A landscape with many peaks, sampled at points; each row gives a point and its height.
A climber steps from a point to the highest of its 2 nearest points, and stops where none of them is higher. Distance is the straight distance between rows; heights are no part of it.
<411>: 141,-20,-98,-192,63,-5,-220,53,62,19,41,-151,12,73,71,-56,-53,138,-114,-197,-45  height 515
<375>: 26,-31,-123,-100,-106,-5,-301,360,-78,-144,-52,-405,-161,-18,-25,-595,6,-35,-148,-54,92  height 350
<745>: 128,-59,84,75,-241,-58,41,136,191,335,-162,243,40,-105,57,-96,24,-53,-356,85,23  height 234
<208>: 113,227,-83,300,-236,106,202,85,-50,-70,-192,38,-67,-3,366,-200,143,-102,-174,40,-193  height 253
<350>: 154,-86,-25,-143,-53,-42,79,106,-107,227,358,147,-48,375,-110,-384,199,-211,-97,202,150  height 97
<191>: 113,128,-47,132,-69,81,89,81,-123,-81,32,-74,-105,170,227,-380,121,-49,42,190,-27  height 305
<287>: 46,50,-101,-129,-162,-49,141,-65,48,79,-37,155,72,-157,-108,229,21,-130,-70,-488,-133  height 697
<262>: 56,83,5,184,119,-89,106,-11,54,297,131,279,38,84,-135,207,-82,-84,-35,225,22  height 362
<77>: 365,35,137,-179,90,-6,-81,-149,-58,207,128,41,-57,210,277,-94,19,218,229,298,140  height 453
<821>: 29,-177,65,-66,-259,30,285,8,-50,65,13,-6,-97,-17,-128,-625,317,-158,-260,-29,-122  height 427
<326>: -168,-31,-124,-159,205,-101,-168,-85,-49,-275,126,-174,116,241,-25,287,-95,160,137,-46,79  height 455
<230>: 89,-128,105,110,-159,35,298,-177,164,76,-142,116,-106,-283,-93,-212,150,-39,-46,-41,-220  height 147
<13>: -310,-60,-15,60,219,27,-67,-44,167,-150,-64,-72,81,1,-338,374,-98,-14,83,-117,-56  height 451
<201>: 212,133,-4,316,-141,140,121,154,-44,109,-24,79,-13,102,264,-284,147,-124,-122,293,-48  height 278
<448>: 354,39,39,-134,-12,-73,-48,-35,-12,238,58,169,38,88,238,81,-35,141,133,45,107  height 402
<158>: 206,89,145,51,138,-38,77,-296,-201,241,57,137,-77,213,228,37,-6,119,381,450,137  height 553
<428>: -240,118,-23,43,115,79,-90,-109,-93,-414,-52,-172,84,96,145,242,-125,161,131,2,-48  height 492
<506>: -99,148,-206,296,173,60,4,165,-78,-137,85,-14,-84,238,-22,40,4,-119,-34,120,-78  height 237
<364>: 109,-30,-144,-143,-139,-20,170,-99,11,-5,147,-73,-148,131,-32,-198,187,-201,-217,-262,-205  height 510
<666>: 100,0,138,234,-109,60,64,14,217,188,-202,165,2,-285,-22,-83,-42,27,-94,34,-114  height 178
<392>: 295,-17,-51,-54,-23,-82,-134,198,80,294,31,124,79,73,171,-34,-91,54,-171,40,108  height 355
<103>: 6,-105,-76,53,-308,-90,-78,346,57,109,-109,-95,-110,-65,-67,-455,151,-143,-456,-90,-28  height 325
<173>: 171,-70,89,43,-308,1,264,166,-30,414,69,327,15,184,121,-309,318,-211,-295,355,117  height 445
<597>: -67,146,-182,233,-211,9,214,312,56,5,-179,53,-114,-33,120,-69,39,-307,-442,-282,-254  height 282
<727>: 62,-21,-49,-128,-76,37,276,-317,-107,-126,75,-89,-191,116,-12,-278,270,-146,72,-93,-139  height 469
<603>: 82,142,-16,-51,-116,48,240,-405,-122,-229,-81,-112,-148,69,277,-212,193,-21,215,34,-166  height 442
<751>: -32,132,-103,-8,275,22,-258,249,-73,-30,40,153,219,-33,56,495,-324,126,-28,-151,147  height 267
<4>: -238,-55,149,-326,201,-35,-245,-64,-167,-344,24,-169,298,-54,66,520,-183,275,235,-140,163  height 306
<24>: 121,-249,36,-121,-349,27,19,155,95,148,-82,-34,-59,-141,-65,-564,221,-80,-304,-90,-16  height 369
<844>: -90,-34,167,19,142,175,-159,-192,20,-434,-61,-370,-70,-220,138,-225,16,323,184,178,20  height 108
<112>: -23,-29,-82,-46,23,-151,285,-173,-95,192,281,175,-149,349,-319,74,130,-273,84,155,-47  height 179
<372>: 27,-188,123,-51,-73,94,152,-307,146,-142,-34,-135,-158,-228,-100,-317,109,14,74,22,-131  height 126
<361>: 6,-217,144,-125,68,133,-125,-234,183,-233,-32,-327,-80,-261,-60,-236,50,192,127,-10,-43  height 115
<776>: -8,136,-76,333,-157,46,361,74,28,-35,-138,93,-115,-65,53,-87,102,-223,-238,-124,-251  height 261
<383>: -67,82,-52,222,61,-109,-317,529,209,270,-177,130,-12,-78,136,27,-305,-55,-334,171,221  height 246
<880>: -189,298,-40,87,13,78,50,-122,-211,-409,-111,-60,148,5,274,376,-2,42,140,-244,-78  height 521
<433>: 84,-2,-121,103,-20,-92,-279,370,77,203,-124,3,-12,9,66,-150,-176,-51,-321,4,79  height 304
<635>: -1,392,-89,150,-107,115,101,-68,-135,-292,-185,-14,35,-32,407,175,2,43,0,-257,-201  height 546
<457>: 60,22,-111,-271,126,-63,-118,-158,-56,-113,168,-117,-24,154,82,77,-30,136,124,-68,33  height 482
<123>: -34,-124,-77,58,339,-85,-289,245,58,119,158,39,81,116,-141,150,-272,105,-87,235,122  height 189
<89>: 247,-261,129,-67,116,-4,-229,115,149,307,212,34,23,43,-36,-115,-68,160,39,320,194  height 61
<562>: 57,31,255,127,-45,-16,182,-276,-22,214,-201,239,-33,-213,-73,275,-76,92,453,128,70  height 358
<113>: -114,3,-30,-206,198,50,-171,29,-126,-150,43,19,293,-113,-4,479,-236,201,78,-275,143  height 289
<387>: 158,-33,45,-108,-356,63,165,138,-94,186,-1,165,71,183,269,-440,341,-138,-249,256,112  height 649
<654>: 66,212,-201,70,-136,36,90,7,-53,-139,-118,-33,-3,13,284,52,41,-35,-223,-371,-186  height 568
<704>: 124,131,-28,-14,-244,-81,309,-76,15,309,-91,356,18,-103,-8,227,38,-126,-50,-282,-114  height 594
<520>: 144,-135,147,103,-285,-24,198,83,111,370,12,243,-15,-38,-45,-299,218,-118,-285,163,-3  height 308
<360>: -92,144,-117,399,91,-20,145,153,-13,124,103,190,14,229,-81,212,-116,-162,-124,187,-87  height 279
<714>: -280,19,106,-166,57,81,-103,-123,-118,-203,-128,-30,251,-401,43,578,16,17,374,-262,94  height 449
<73>: 204,42,53,-23,-138,-129,108,-24,1,433,59,310,37,42,-86,231,-28,-113,25,-12,31  height 476
<838>: -134,-13,-90,-80,297,-54,-158,-78,-140,-83,183,-80,77,357,-54,309,-126,139,246,265,176  height 415
<134>: -27,9,-122,27,345,-89,-226,206,-6,172,147,203,142,211,-86,392,-315,108,-55,11,176  height 231
<431>: -49,-90,209,187,208,207,-72,-230,6,-232,-35,-200,-43,-130,92,-258,7,262,313,478,103  height 96
<485>: 30,18,-89,28,52,73,-118,125,-104,-184,118,-225,-104,149,18,-389,79,-1,31,128,41  height 320
<446>: -92,-115,-172,-62,-65,-95,-247,337,83,-57,7,-309,-210,-108,-270,-419,-105,-141,-267,-148,-38  height 373
<719>: -168,-60,12,228,-22,52,-65,44,180,-199,-252,-180,-141,-388,-118,-225,-134,46,-50,-110,-142  height 423
<332>: -101,-36,126,-51,360,-53,-139,-73,-204,-41,117,7,173,153,109,411,-257,300,316,412,192  height 361
<593>: -185,16,-197,72,136,42,-10,-28,-61,-312,142,-148,-46,242,-56,1,75,-89,117,122,-104  height 221
<252>: 177,-10,-92,-416,-53,-31,97,-363,-84,-49,133,-135,-109,122,50,-13,93,36,161,-204,-23  height 450
<330>: -276,-78,202,-75,65,131,-84,-197,191,-321,-193,-185,122,-403,-144,190,-31,179,162,-247,-62  height 517
<695>: 6,-9,91,-12,-329,93,286,78,-155,97,27,131,-44,169,48,-635,376,-253,-190,183,5  height 505
<427>: 187,-187,24,-130,39,-29,-154,126,26,298,323,21,-3,191,-180,-318,91,-64,1,293,222  height 46
<302>: 72,108,-180,-58,-42,-26,-41,32,33,-125,98,-95,-84,128,107,-48,50,-37,-213,-276,-136  height 545
<105>: -211,-39,77,-296,-11,-55,-41,-217,-94,-142,-36,-116,150,-170,-141,492,33,41,379,-263,89  height 416
<445>: 172,-23,-71,-210,57,35,-289,248,-109,-174,151,-378,-85,122,118,-589,19,82,-48,94,140  height 336
<865>: -112,33,-146,181,-236,-143,53,347,75,-1,-213,-104,-185,-147,-22,-252,-44,-280,-447,-218,-148  height 299
<125>: -56,153,78,-93,-67,31,190,-458,-132,-261,-145,-111,-41,-12,191,139,190,-4,331,-132,-144  height 421
<61>: -218,-99,188,160,63,117,-119,-32,314,-192,-360,-104,23,-495,-146,65,-169,149,12,-182,-78  height 468
<507>: -253,-27,122,-190,300,-45,-207,-49,-264,-267,94,-130,296,186,134,503,-280,303,237,195,146  height 324
<807>: -7,45,-134,-211,9,-35,-34,-64,-9,-80,43,60,150,-103,-232,394,-66,-91,-7,-532,-84  height 620
<207>: -148,-33,188,142,8,-25,165,-212,81,143,-139,186,25,-298,-367,366,-72,-2,331,42,7  height 280
<732>: -38,-13,-12,283,196,-4,-250,375,207,244,-80,221,51,-100,-82,96,-372,60,-207,118,118  height 177
<3>: -79,-68,-100,58,36,-16,-208,194,123,-121,-149,-273,-158,-216,-24,-251,-150,25,-174,-170,-43  height 399
<58>: -255,-65,314,-194,16,91,-122,-217,-2,-376,-115,-208,231,-445,43,377,41,227,330,-205,83  height 484
<476>: 111,103,85,117,51,-31,149,-262,-75,209,-89,227,-54,60,32,250,15,99,379,271,61  height 439
<856>: -81,24,-174,-67,153,-62,156,-184,-154,-104,264,-19,-140,345,-195,27,108,-188,116,53,-49  height 205
<689>: 191,-168,69,8,158,-136,-278,279,196,403,152,144,68,49,-153,97,-243,174,-65,211,232  height 124
<578>: -288,-138,140,161,104,-8,70,-128,256,-45,-70,87,90,-215,-400,368,-61,-14,159,-2,-27  height 360
<854>: -117,33,139,-165,-57,35,115,-402,-9,-157,-153,-87,38,-208,-40,278,99,46,340,-222,-19  height 397
<663>: 31,-91,3,-83,-87,-79,273,-11,-119,419,335,228,-59,295,-202,-156,191,-279,-147,153,-10  height 139
<66>: -184,1,-156,-49,120,-58,-51,92,118,-86,24,74,66,-7,-328,349,-193,-61,-79,-366,-53  height 541

For each start below, name the point where the climber stops.
<732> -> <158>
<844> -> <387>
<485> -> <330>
<431> -> <387>
<854> -> <654>
<776> -> <387>
<350> -> <287>
